Points on a hilly landscape, in no order, each with its height.
A ball rolls from a point to the lowest of its 4 nearest points, and stops where none of them is lower. Distance is the straight distance between rows; heights are no part of it.
(1239) h=354: [147 129 171 149 118 110 163 111 142 127 119 123 149 109 112 128 115 154
 144 140 159  90 130 140 111 138 127 133 179 134 152 120 150 111 145 128
 123 140]
(261) h=512: [144 127  91 166 118 162 155 157 118 151 119 121 130  89  78 100 113 139
 147 117 129 126 193 139 108 129 123 152 118 189 153  88 111  97 141 128
 128 154]
(404) h=169: [188 126 221 145 138 144 181 139 105 129 134 135 150 106 154 122 102 152
 162 114 160  50 166 152 112 195 128 144 174 143 188  92 134 101 183 154
 100 132]
(1502) h=399: [109 114 140 138 135  99 136 115 151  84 150 128 141 117 113 149  97 148
 170 126 154 104 146 132 101 134 142 117 163 147 141 120 122 129 168 116
 111 113]
(1374) h=185: [128 175 113 117 113 159 144 159  98 120  81 132 164  99 110 117 163 170
 153 107 164  97 169 136 135  80 127 171 172 124 172  82 120 123 117 158
 164 133]
(1227) h=461: [146  95 117 166 133  96 113 143 150 116 147 145 122 118 111 131 111 120
 123 124 159 156 135 131 117 129 125  87 109 150 120 146 124 148 127 133
 129 144]
(172) h=97: [104 167  66 103 133 126 104  71 178 164 138 121 139 151 119  99 113  85
  89 109  94 127  90 119 141 111 136 138 113 128 113 147 157 137 127  73
 123 104]
(1139) h=474: [116 109 136 141 136  89  86 133 144  82 174 142  96 173 122 153 120  78
 168 138 166 141 151 118  87 135 170  98 111 164 125 132 107 197 150 101
  93 142]
(1437) h=380: [191 109 142 168 137 130 117 156  83 121  71 124 139 116 116 124 106 168
 138 127 192  95 211 142 151 179 125 156 126 177 152  64 125 115 143 192
  89 145]
(505) h=420: [129 126 130 130 143  82 112 112 120  92 117 144  95 151 103 142 104 134
 160 129 196 135 188 135 137 138 146 120 128 162 151 119 125 158 151 122
 119 160]
(1443) h=344: [120 122 197 121 134  92 130 108 125  95 138 119 135 122 128 158 108 134
 179 119 196 104 153 143 101 146 168 144 189 147 168 108 148 133 156 129
  99 140]
(72) h=164: [ 84 140  99 142 144 129 109 103 168 132 163  92 108 158 115 109  99  76
 148 127 110 126 130 148  55 142 129  98 114 150 154 128 146 209 164  49
 118 115]
(895) h=503: [125 123 119 187 116 152 151 117 177 148 152 117 108  80 105  90  95 142
 118 117  99 136 156 114 145 132 100 145 113 144 135 137 125  77 116 158
 128 126]
(1079) h=192: [ 92 162  98 101 131 159 131  73 149 139 160  88 117 115 121 120 137 113
 151 117  99 137 114 105 107 127 115 133 132 134 134 128 136 155 140  64
 125 113]
(796) h=150: [ 77 104 142 128 126 118 110 113 163  69 198 125 106 181 156 152  96  74
 176 150 144 126 116 163  60 138 177  94 145 147 141 132 145 179 162  52
  96 117]
(1190) h=283: [ 94 115 152 110 153  95 115 112 146  77 183 139 112 162 157 159 113  89
 187 159 163 121 117 138  82 149 145 114 150 159 138 140 139 163 173  86
 103 122]
(510) h=441: [103 131 124 123 108 129 103 112 154 106 154  91 118 151 135 137 112 118
 200 129 139 110 148 159  87 132 145 150 151 181 164 113 142 142 198  75
 109 128]
(1047) h=191: [134 133 170 100  89 139 164 170  89 120  89 156 159  98 114 119 152 183
 123 132 139 132 128 138 150 138 134 134 161 114  89 129 116 113  91 179
 157 164]
(726) h=127: [103 134 150 108 130  85 110 124 132  57 153 115 103 168 174 146 124  97
 178 157 176 128  89 135 118 124 159 101 160 101 115 126 131 153 148 107
 112 103]
(1213) h=270: [118 112 124 144 112 138 159 122 155 155 129  96 124 109 142  95  98 151
 142 113 125 107 147 130 112 131 129 141 162 164 175 113 130 117 180  91
 101 116]
(1286) h=419: [148 115 127 142 133 126 104 155 110 134 123 144 134 119 130 148 119 136
 100 124 115 169 124 105 159 124 125 118 101 122  88 169 118 124  82 155
 148 132]
(581) h=242: [120 140 125 124 133 127 144 107 172 178 172 124 113 118 163 121 124 128
  75 105  56 146  75 114 142 136 126 115 100 107 106 165 145  78  97 135
 123 103]
(1318) h=452: [168 116 195 101 138  93  89 172  49  67  94 170 124 167 129 162 155 141
 125 176 176 147 111 121 165 116 136 105 139  98  86 120 103 136  92 176
 136 135]
(638) h=465: [177  94 248 123 157  71 149 134 143 117 154 151 128 141 156 132  81 136
 140 114 128 118 115 133 118 217 158  94 170 136 158 141 151 113 142 146
 106 119]
(529) h=394: [129 150 181 104 109 104 141 155 115 100 122 120 130 129 171 153 160 169
 139 138 123 152  92 138 129 125 143 106 169 108 116 157 130 116 116 126
 160 141]
(124) h=368: [101 121 108 141 148 105  93 120 108  82 146 112 109 161 130 143 134  85
 169 160 161 139 120 134  94  89 138  86 114 129 134 117 111 193 160  88
 104 111]
(1457) h=130: [119 173 134  86 112 143 177 132 115 134 125 112 162  95 130 133 157 183
 162 120 122 105 148 115 168  88 151 161 175  96 154 125 119 117 144 127
 185 130]
(1196) h=287: [167 112 141 182 101 122 143 174 107 102  72 162 169  93  91 107 121 174
 109 129 125 112 164 149 144 162 121 128 134 149  96 106 139  79  89 204
 157 155]
(1566) h=83: [108 112 119 148 171 100  37 140 114  64 166 141  85 189 126 162 107  23
 168 146 180 151 129 140  69 118 168  90  96 168 147 104 115 230 164  69
  72 124]
(146) h=334: [134 119 135 151 110 115 134 141 168 167 137 148 120  89 121 116 118 131
  92 107  70 162 114 115 166 139 116 114 107 132  93 160 128  77  88 141
 147 126]
(180) h=348: [133 105  91 169 150 122  85 102 125 173 131 154 115 136  89 119 131  97
  72 116  93 173  96 133 135 113 103 113  42 147 106 163 129 156  93 114
 113 130]
(48) h=480: [145 127  71 110 115 148  87 104 106 140  98 151 136 145 108 106 162 137
  68 160  84 159  99  83 185  92  94 161  55  84  74 165 117 125  62 163
 134 115]
(185) h=231: [103 122 137 114 125 133 122 111 202 126 177 102 115 163 152 135  86  76
 143 125 109 127 103 152  55 157 148 105 145 159 157 138 154 176 139  74
  99 102]
(1353) h=260: [181 127 200 138  98 130 146 182  39  68  78 153 141 105 126 134 134 187
 153 148 167 102 149 121 181 157 168 154 171 107  85 102 100 126  96 194
 186 164]
(688) h=239: [182 153 202 136  72 131 169 168  75  98 101 160 141 123 121 158 140 195
 148 127 140 113 133 154 157 163 182 151 189 102 128  85 103 110 120 171
 159 132]
(238) h=217: [148 138 114 142 118 166 179 153 145 171  96 134 156  56 123 117 128 183
 108 138 106 114 135 128 170 105 102 159 129 137  91 115 120  79  96 156
 163 153]
(664) h=592: [154 115  92 186 115 182 181 143 142 164  98 127 136  74 137  60 108 148
  90 118 105 103 171 132 139 130  92 154 101 131 141 113 149  31 109 178
 152 144]
(746) h=250: [128 147 136 136 118 139 137 154 106 114  75 152 140 113 116 122 159 176
 125 147 150 148 139 118 160  82 127 141 113 129 108 122 122 122  99 161
 133 159]
(1240) h=343: [140 157 162 115 122 115 160 150 116  98 118 147 153 120 130 140 138 176
 165 124 172 125 145 128 136 115 132 139 148 129 140 106 105 109 148 132
 147 179]
(772) h=64: [100 124  97 146 132 157  99  90 139 115 132 102  95 132  75 106 121 101
 138 111 138 146 144 143  94 148 119  95 106 167 137 116 114 168 152  83
 111 133]
(630) h=245: [109 165  42 132  99 163 133  88 126 162  97 108 116  95  88  90 142 124
 116 118 103 123 159  88 129  97 114 189 113 155 125  97 148 142 140 104
 139 136]
(115) h=440: [119 149 118 110 116 154 116 132 123 130 136 138 138 127 149 112 167 140
  75 125  98 155  81 113 170 107 118 136 130  76  96 147 144 128  76 150
 163 114]
(1462) h=305: [106 159  90  41 137 152 114  84 158 136 154  98 121 162 149 130 161  90
  92 137  67 117  77 132 112  89 130 142 121  78 124 155 154 160 132  87
 136  74]
(1551) h=267: [128 153 149  93 102 130 149 166  79  93  74 119 161 129 106 148 129 179
 206 130 195  84 152 149 151 130 142 171 180 111 161  70  94 147 167 171
 145 171]
(495) h=17: [101 170 128  67 119 135 144 131 130 103 114 101 172 129 142 133 157 141
 191 117 141 114 138 131 144  74 114 162 182 100 173 120  97 131 159  98
 166 132]
(1224) h=413: [140 144 116 136 115 162 176 118 143 180 133 137 146  86 135  99 128 156
  90 100 106 126 105 106 145 111 108 148 111 126 124 149 165  68 118 123
 134 121]
(876) h=476: [165 102 153 185 133  92 105 136 109 119 120 139 107 126 108 145  96 133
 150 124 181 113 190 123 137 160 141  97 147 189 132 119 137 114 128 126
  95 159]
(1118) h=370: [153 128 131  95 118 158 165 120 159 184 114 131 149  78 165 105 147 163
  98 114  72 106  79  96 168 133 119 141 126  88 106 140 141  48  81 156
 145 131]
(984) h=149: [108 149 128  85 114 151 140 102 165 131 139 104 136 113 134 134 142 128
 153 100 112 140 130  95 122  96 130 148 147 103 154 143 146 150 155  83
 141 110]
(551) h=293: [171 127 222 147 122 115 155 156  86 103 122 162 133 107 140 144  80 178
 146 119 135  79 151 143 138 216 173 139 175 126 134  93 124 116 139 169
 117 149]
(613) h=463: [121 139  92 164 128 164 126 107 151 193 115 100 130  94  97  96 117 121
  82 105  70 107 139 105 148 117 101 133 116 132 148 128 117 106 109 112
 133 112]
(1569) h=432: [131  99 184 175 132 111 167 113 173 159 156 124 137  83 136 126  67 135
 116 126 107 117 127 133 115 175 124 119 171 147 160 141 151  78 144 137
 106 106]
(816) h=453: [143  92 172 190 122  98 127 131 137 120 116 154 110 123 116 145 104 139
 116 124 160 117 140 134 134 168 138 105 134 178 108 134 136 123 134 165
  90 127]
(165) h=352: [118 156 164  85 112 122 127 138  94  70 111 130 117 125 146 160 137 167
 176 119 170 111 108 149 124 110 168 118 167 103 159 126  95 122 148 137
 135 132]
(1145) h=601: [ 99 101 177 101 146  90 109 184  94  94 191 136  94 179 178 201 156  97
 116 162 150 153  38 124 118 129 111  84 115  79 104 169 102 134 102 150
 120  97]
(73) h=553: [135 106  97 204 114 125 117 155 130 151 127 130 122  88  89  93 127 130
  90 122 122 151 129 115 137 131 121 114  93 158 105 155 125 103 103 160
 114 134]
(1280) h=470: [125 105 134 135 140 119  95 146 141 159 195 147 101 170 129 130 145 119
 140 121  95 148  57 136 115 138 120  84  79 123  87 197 141 131  84 133
 121 138]
(841) h=332: [119 146  37  90 125 127  64  96  95 112 102 117 119 162 122 104 152  77
 100 139 113 126 134  95 130  68 106 154  76  99 100 120 106 176 100 123
 141 112]
(577) h=472: [113 135 135 113 128 109  83 155  74  51  97 154 112 185 158 177 151 117
 149 177 182 165 137 131 139  63 132 114 107 105 135 117  94 171 137 127
 130 120]
(555) h=281: [137 159  29 118 134 189 150  98 122 183  73 114 148  93  78  82 153 133
 126  94 130  97 175  94 141 104 101 214 100 150 153 102 137  94 136 145
 128 172]
(436) h=198: [101 157  35 113 149 149 100  54 140 158 100  90 118 126 129  88 136  91
 122 123  79 110 137 130 104 118 111 154 103 136 131 118 121 173 126  82
 145 121]
(1023) h=562: [124  86 151 135 158 106  65 159 116  69 154 145 100 188 138 168 133  86
 119 154 157 142  90 113 114 102 128  79  97 116 100 133 118 163 110 125
 108 106]
(518) h=454: [135 154  83 116 115 160 159 121 136 141  92 127 129 101 113  78 166 170
  89 115 115 138 126  79 194 115 101 156 121 121 110 150 134  98  91 146
 147 132]
(1474) h=203: [ 83 161  62  88 129 164 135  69 206 197 163  83 130 149 109 101  93  63
  91  80  66 133  72 153  96 144 120 125 108 153 136 153 135 147 123  67
 122 113]
(1040) h=304: [ 70 136  71  63 135 137 128  86 137 156 127 110 102 149 152 141 158 113
  84 111  68 143  59 103 131 101 135 150  90  73  96 165 153 150 111 100
 145  90]
(987) h=122: [151 153 124 122 105 145 194 141 101 151  94 136 180  86 120 107 144 193
 124 139 126 118 152 120 156 104 124 175 168 118 120  93 110  93 106 171
 173 149]
(1434) h=397: [140 112 163 196 132 121 142 118 185 175 161 137 134 100 129 118  68 112
 110 121  70 127  95 124 121 191 110 108 134 139 118 153 155  75 127 123
 114 110]
(250) h=98: [122 124  83  93 158 134  86 141  81 110 137 144 126 182 140 148 144  82
  98 148 149 183 102 104 124  59 130 116  95  80 102 112 111 165 111 126
 115 105]
(419) h=316: [168 132  88 157 134 171 146 156  82 111  51 110 141  84  86 107 133 166
 157 140 174 127 199 138 147 113 110 162 132 154 148  85 118 138 129 158
 139 174]
(1505) h=421: [123 129 159  79 124  85 117 163 121 124 137 121 116 146 174 147 156 146
  97 144 110 160  73 131 155 112  99  96 109  70  89 157 143 112  76 169
 128 104]
(196) h=522: [163  97 142 185 110 112 143 148 141 151 119 140 137 101 122 120  93 139
 117 128 102 136 145 133 149 170 128 106 104 159 122 125 149  89 109 158
 125 117]
(1225) h=497: [131 103 192 138 140  74  99 157 136  99 155 165  97 146 168 164 122  95
 133 127 140 133  85 121 130 161 165  91 149 133 113 163 143 146 155 122
  82 123]
(1150) h=263: [110 110  89 129 148 137  62 114  82 122 127 118  99 161 100 132 140  91
 121 120 147 166 141 109 112  90 131 110  91 136 122 116 106 178 137  94
 100 104]
(1361) h=197: [125 157 103 142 123 157 192  90 171 193 163  91 131  97 132  85  97 113
 124 105 103 110 130 125 104 146 111 126 152 166 156 114 132 100 163 101
 128 127]
(5) h=353: [ 77 155  96  69 151 136  97 102 131  95 166 107 123 185 153 159 152  85
 124 144 117 157  82 142 105 105 136 126 116  81 117 138 127 183 140 114
 134 107]
(98) h=379: [151 128 146 117 131 142 174 135 114 145 120 123 146  86 160 111 160 180
 112 129 115 125 101 106 140 128 130 140 129 111 128 149 145  75 112 137
 172 129]
(1416) h=602: [156  82  91 223  84 155 137 133 132 172  97 143 128  77  88  73 111 152
  83 125 109 133 174 136 136 161  95 142  62 176 124 122 136  64 111 164
 136 125]
(912) h=629: [ 89 115 168  45 120  74 139 139 114  84 182 107 117 173 212 178 177 112
 120 159 152 154  69 159 121 117 145 105 132  42 113 175 117 150 119 129
 136  84]
(1054) h=92: [ 79 157  44 126 148 149  80  94 152 165  99 126 107 146  68 109 122  55
  96 115  90 142 154 147  94 105 132 117  80 177 132 118 112 175 150  41
 110 138]
(776) h=282: [166 144 134 106 115 135 113 179  42 103  63 143 147 126 111 129 139 182
 144 156 170 134 165 133 164 105 109 163 160 137 109  81  81 142 112 166
 168 178]
(1341) h=246: [108 122 100 147 130 151  86 118 160 160 145 125 109 147  88 139 121  70
 101 108  85 140 110 160 102 143 119  91  99 136 108 143 129 168 141  86
 117  92]
(1138) h=569: [138  93 166 190 140  74  70 161 113 106 133 158 116 138 118 147 124 112
 142 148 187 134 156 117 121 139 144  98 106 192 118 134 122 154 114 127
  83 167]
(95) h=271: [107 123  73 127 129 157 155  95 132 156  95 105 148  91 124 120 146 185
 126 113 125 104 154  89 149 121 113 185 141 139 165 114 131 112 144 126
 166 140]
(353) h=234: [128 157 126 114 103 156 159 137 122 124  77  96 161 119 121 136 155 160
 199 107 210  84 192 155 117 139 138 155 163 134 204  84 118 123 164 137
 142 150]
(575) h=523: [129 106 118 197 118 119 134 122 139 139 112 148 113 132  95 107 115 124
 137 125 147 110 182 119 101 132 108 116 103 176 133 112 124 114 146 112
 101 144]
(2) h=325: [113 119 143 169 160 125 121 134 175 172 176 119 115 126 128 110 117 102
  83 134  52 159  63 134 140 173 118  81  82 116  92 148 134 111  89 121
 123 105]
(898) h=550: [115  94 193 148 142  84 117 153 191 122 199 147 101 168 147 168 115 118
 137 114 100 127  67 135  98 197 136  94 128 143  98 185 143 105 123 124
  90 123]
(433) h=484: [149 117 105 185 101 138 156 139 147 150 111 125 136  76 105 117 106 159
 125 120 144 112 179 143 146 137 108 145 126 162 145 100 139  87 128 157
 132 162]
(349) h=390: [118 131  86 128 126 136  89 134 103 137 106 146 124 123  88  97 154 121
  94 117 127 134 136  76 155  77 112 133  89 133 114 131 133 143 118 108
 154 131]
(1449) h=415: [ 96 112  84 140 138 132 109  94 153 151 122 114 125 125 109 121 157 127
  97 118  92 142  90  93 124 133 105 107 106 126  96 151 129 125 103 112
 130  98]
(705) h=314: [135 181  96  87  93 139 131 148  76 105  44  99 143 121  93 127 138 173
 175 154 194 137 198 129 121  79 120 151 131 123 131  89 100 156 134 148
 160 171]
(1238) h=543: [146  99 145 167 127 150 195 115 160 184 126 132 152  91 129  84 100 131
 136 119 106  71 161 146 114 154  86 109 145 141 188 126 165  53 170 157
 148 108]
(828) h=261: [123 136 100 188 119 176 162 103 137 178 120 103 113 104  86 101  62 121
 125 108  85 130 168 140 104 159 110 131 116 168 162 112 136 116 155  85
 119 118]
(322) h=384: [205 112 173 176 126 131 131 151  78 129  67 165 124  86  88 135  75 152
 118 114 152  92 213 156 165 189 128 131 140 149 125  85 130  92 121 199
 104 175]
(160) h=442: [131 103 163 135 110 105 145 129 133 125 135 157 111 114 142 138 113 150
 147 133 128 130 116 125 146 146 135 116 169 123  91 165 123 118 113 129
 126 112]
(459) h=583: [ 70 133 113  93 151 101  98 169  83  39 130 126 131 184 173 177 169  61
 137 161 157 161 132 111 119  65 131 122 108  61 124 123 110 165 130 121
 156  81]
(258) h=288: [147 155  93 152 114 184 147 138 118 135  58 120 152  75 100 103 153 173
 113 132 142 134 174 112 142 101 111 173 115 153  94  96 125 113  96 144
 151 180]
(476) h=410: [152 125 179 159 132  95 126 155  88 102 122 115 108 111 125 157  92 140
 154 131 163 128 195 142 129 154 145 141 160 152 128  90 131 116 154 134
  91 143]
(389) h=294: [122 160 180 121 125 104 129 139 112  93 122 119 127 129 129 132 129 143
 194 119 187  72 159 141 119 124 144 138 174 148 172  94 116 134 158 132
 115 158]
(1556) h=392: [165 146 208 120 118 135 207 179 109 150 125 143 167  86 143 130 112 191
 126 148 102  99 127 157 175 160 141 147 203 119 128 119 128  61 111 159
 180 127]
(628) h=357: [146  91 136 152 135  96 107 163 100 121  93 165 141 144  99 128 127 135
 127 152 144 159 144 124 143 107 110 113  91 117 126 148 128 120 116 158
 110 153]
(1471) h=418: [158  99 195 142 131 106 149 127 157 140 136 122 130 128 143 147 104 146
 137 109 156 116 154 141 117 177 139 110 154 170 136 133 152  91 163 123
 103 110]
(246) h=272: [ 95 135  62  80 159 135  52  69 110 151 118 118 131 170 127  99 149  45
  54 145  76 150  81 117 135 101 115 139  73  69  88 141 135 173 128  95
 129 114]
(400) h=301: [162 127 160 141 143 130 171 101 132 137 100 102 145 117 119 134 111 145
 199  91 182  88 214 156 105 164 133 163 151 172 169 116 137 113 190 136
  97 139]
(1015) h=44: [ 79 121 137 112 149 107 110 134 157  84 205 118 122 157 152 159 136  67
 145 137 127 137  72 132  70 103 136  94 151 112 148 153 144 174 130 100
 109 106]
(1109) h=488: [166 116 142 154 130 147 178 132 130 169 105 125 137 102 131  93 111 152
 141 133 124  79 165 137 139 120 112 138 161 155 177  77 138  74 157 149
 133 154]
(366) h=438: [108 109 130 139 142 115  84 139 113 101 170 149 107 174 117 145 125  80
 116 134 121 148 115 143 106 103 137  91 120 116 110 137 120 174 118  92
 101 128]
(877) h=315: [ 98 121  94  70 151 151 113 100 114  83 151 116 130 169 156 148 144  98
 111 162 116 157 110 105 129  79 139 148 101  79 102 137 126 160 137 118
 124  74]
(634) h=220: [111 162  70 104 122 161 139  69 138 153 113 128 150 100 141 103 150 138
 106 114  95 117 117 105 151  89 125 192 145  90 141 140 116 130 152  85
 146 111]
(550) h=340: [174 107 152 138 156 127 137 156  85  95  88 132 136 126 120 146 128 159
 197  96 192  95 252 164 116 168 138 148 150 194 185  67 111 125 158 154
  85 173]
(1063) h=309: [171 108 240 168 139 109 159 150 113 120 148 164 146 102 154 153  74 159
 152  88 147  85 167 171 128 204 137 119 158 138 146  89 130 104 157 160
 100 123]
(1399) h=355: [128 162 153  98 126 128 157 115 138 121 113 112 156 123 158 145 110 155
 165 128 152 121 131 147 122 129 154 137 192 133 167  90 133 110 168 112
 154 144]
(711) h=611: [143  90 147 124 159  97  91 176  62 108 157 157 112 194 162 156 161 105
 110 175 152 198  97 122 163  87 108  75  77  92  75 148 103 142  88 172
 121 114]
(1019) h=351: [151 132 141 138 137 111 117 130 118 107  92 117 107 128  93 152 110 132
 180 103 203 107 242 142 133 144 128 130 127 193 147  99 112 147 173 128
  70 158]
(1447) h=433: [129 126 152 142 119 116 148 111 176 177 162 116 112 107 142 128 105 129
 113 124  99 131 100 131 104 136 128 124 155 129 132 153 138 118 132 101
 135 106]
(1492) h=369: [170 116 185 155 111  91 136 144  84 111 118 165 146 129 118 156 111 157
 128 149 150 107 163 139 136 170 150 103 156 150 120 116 119 121 111 174
 116 163]
(820) h=395: [ 92 135  76 139 132 131  89 101 172 207 161 119 103 147  83  90  97  61
  74 118  63 143  75 136 126 155 118  99  54 136  81 152 139 160 108  85
 119 135]
(554) h=232: [154 133 160  86 111 168 191 145 131 154 101 108 183  82 126 131 142 164
 169 129 154  85 157 145 130 104 148 184 194 107 202  86 120  89 158 150
 163 133]
(768) h=252: [ 93 125  93 117 138 149 112  99 170 146 182 114 124 162 133 119 109  81
 101 123  44 133  55 124 124 135 127 116 112  91 103 167 158 157 111 109
 128  92]
(523) h=542: [157 115  75 172 123 175 171 121 142 175  86 102 146  88 107  64 102 124
 139 103 106  91 216 125 115 149  95 141 116 180 181 113 119  75 131 160
 147 125]
(209) h=146: [115 134 122  88 130 123 118 109 176 148 181 130 110 166 171 135 157 112
  87 133  76 141  36 119 127 124 134 120 123  89  96 173 136 107 105 131
 107 115]
(1104) h=356: [120 127  88 143 115 121 116 136 128 106 104 105 144 109 113 132 146 157
 176 147 177 138 187 124 128  98 111 129 144 156 150 110 121 129 150 139
 111 172]
(92) h=238: [ 90 146 111 103 126 117 132 102 160 134 162 103 113 135 144 137 131 113
 152 140 114 145  96 140  97 124 126 124 120 139 155 127 129 162 146  73
 115 128]
(1159) h=170: [125 130  84  83 137 146 107 101 155 159 150 129 130 165 134 113 170 102
  73 111  60 165  51  81 165 133  92 133  82  76  96 170 163 123  78 151
 121 104]
(35) h=174: [101 128  41 125 137 145  78  71 123 158  93 125  97 133  78  88 117  68
  90 120  90 150 105 120 103 113 111 138  68 167 124 131 118 181 116  76
 125 136]
(522) h=563: [115 102 134 127 139 114  80 165 128 143 166 159  87 174 158 136 183  96
  89 157 101 186  73 103 153 111 103 107  69  92  84 161 112 150  89 149
 108 103]
(562) h=360: [ 78 137 104  79 140 125 109 123 107  72 133 115 137 130 136 131 159 130
 151 153 130 144 105 123 123  84 138 148 125  81 129 118 131 160 148 115
 151 132]
(121) h=443: [125 105 177 135 128  94 129 132 162 108 157 140 120 148 176 163 144 129
 132 135 138 131  87 120 109 141 139  77 175 102 120 172 136 136 129 101
 114 127]
(201) h=396: [110 141 101 127 119 120 131 137 150 155 135 127 131  95 139 135 126 144
 109 117 104 170 120 101 151 121 135 124 107 119 100 158 142 109  96 129
 149 138]
(109) h=262: [106 151  66  66 125 153  88  50 123 117  92 107 145 143 122 113 160 109
  80 132  84 121 104 105 123 105 127 187 117  72 120 141 122 163 135  89
 151  81]
(402) h=319: [169 145 151 112  99 159 194 145 146 164 119 121 174  85 148 106 160 178
  95 112  78  90 112 138 177 124 132 162 138 104 136 131 136  58  87 182
 178 136]
(1135) h=337: [126 122 126 140 118 111 139 132 143 144 149 121 121 137 139 136 160 131
  65 117 101 172  82 112 140 133 113  94  98 110  79 171 128 105  66 129
 127 101]
(1553) h=525: [140 131 101 142 116 180 185 129 160 148 119  84 161 104 121 104 120 150
 176 109 147  94 194 139  96 128 113 169 149 144 209 109 124  69 158 149
 125 129]
(801) h=326: [155 165  70  86 115 209 172 133 134 200  98 105 176  85 122 101 188 131
 149  83 133  81 157 102 138 102 121 218 163 126 168  80 119  94 157 154
 176 136]
(649) h=492: [115 116  77 175 139 152 136  89 181 181 137 120  93 103  70  91  96 104
  78 108  63 118 119 109 118 144 114 126  94 149 115 144 126  89 110 104
 150 107]
(203) h=278: [169 130 233 105  97  92 136 174  71  92 126 168 112 133 154 163 125 161
 134 149 151 108 100 144 145 167 149 126 183  92 113 139 119 131 114 165
 155 140]
(214) h=431: [209 111 152 159 124 120 160 142 107 127 101 138 158  80 107 129 108 156
 129 133 144  86 196 163 139 175 111 148 141 150 143  83 132 103 141 149
 113 144]
(330) h=296: [176 115 212 128 117 110 155 131 105 125 141 136 150 116 123 149  92 163
 139 125 151  70 146 164 146 168 160 157 184 135 156  96 127  78 156 150
 135 139]
(17) h=345: [102 123 118 140 140 113 113 124 187 136 171 124 103 149 125 149  97  73
 112 129 103 149  58 122  84 160 137  60 127 145 111 146 131 151 115  87
 129 129]
(1201) h=206: [ 84 145  46  88 143 140  93  69 142 137 140 130 119 147 131  92 124  91
  85 136  92 147 113 134 102 108 130 113  69  94 109 139 125 183 132  67
 133 123]
(886) h=322: [119 123 144  96 132  92 137 155 107  94 132 146 130 165 173 158 142 127
 135 153 174 141 113 146 132  97 136 100 138  95 114 149 127 154 114 133
 119 121]
(1221) h=308: [ 77 152  60  68 139 144  94  88  96 109 127 108 116 153 140 111 148 124
 119 122 107 139 124 116 120  68 113 155 104 103 147 130 123 183 131 111
 143 129]
(1477) h=654: [131  86 147 149 166  92  78 141 127 106 179 161  92 202 139 148 118  51
 147 142 155 155 100 150 113 157 155  62  99 160 105 138 121 172 130  99
  65 111]
(363) h=547: [124  82 148 133 175  95  80 171 117  99 170 147 110 168 151 168 152 107
 121 137 137 162  99 131 125 127 127  93 133 118 104 150 131 146 100 152
 120 110]
(680) h=264: [ 88 129 140  87 149 107 130 110 158 116 168 129 123 142 159 141 133  97
 126 130 112 160  54 118 111 123 125  96 127 100 116 170 136 142 125 102
 138  93]
(592) h=398: [135 135 187 109 119  86 111 164 102  84 122 173 133 152 165 154 162 150
 133 159 154 155  82 127 135 123 155  93 119  76  89 137 115 130 109 173
 139 126]
(220) h=258: [ 99 147 114  68 139 148 106 109 135 115 160 121 107 174 179 145 159 111
  82 131  75 160  50 120 121 111 125 125 107  56  90 174 143 167 106 122
 143  94]
(1071) h=320: [121 137 109  79 114 125 117 126  95 101 113 133 120 149 131 132 147 140
 110 147 158 145 100 112 146  67 126 118 109  81 122 142 121 168 123 146
 138 120]

For each start below, name the point where the ball stops.
(898) -> (1015)
(1318) -> (987)
(1227) -> (987)

Call two points neighbours if one is among the 4 nearest of the other. Go from one point of each pair to the other, from neighbour to neighbour, staying as low as possible. Name the highest point that can't be avoided.
(250) / (209) -> (1150)
(495) / (209) -> (768)
(404) / (209) -> (551)
(172) / (987) -> (1079)
(495) / (987) -> (1457)
(495) / (1015) -> (185)
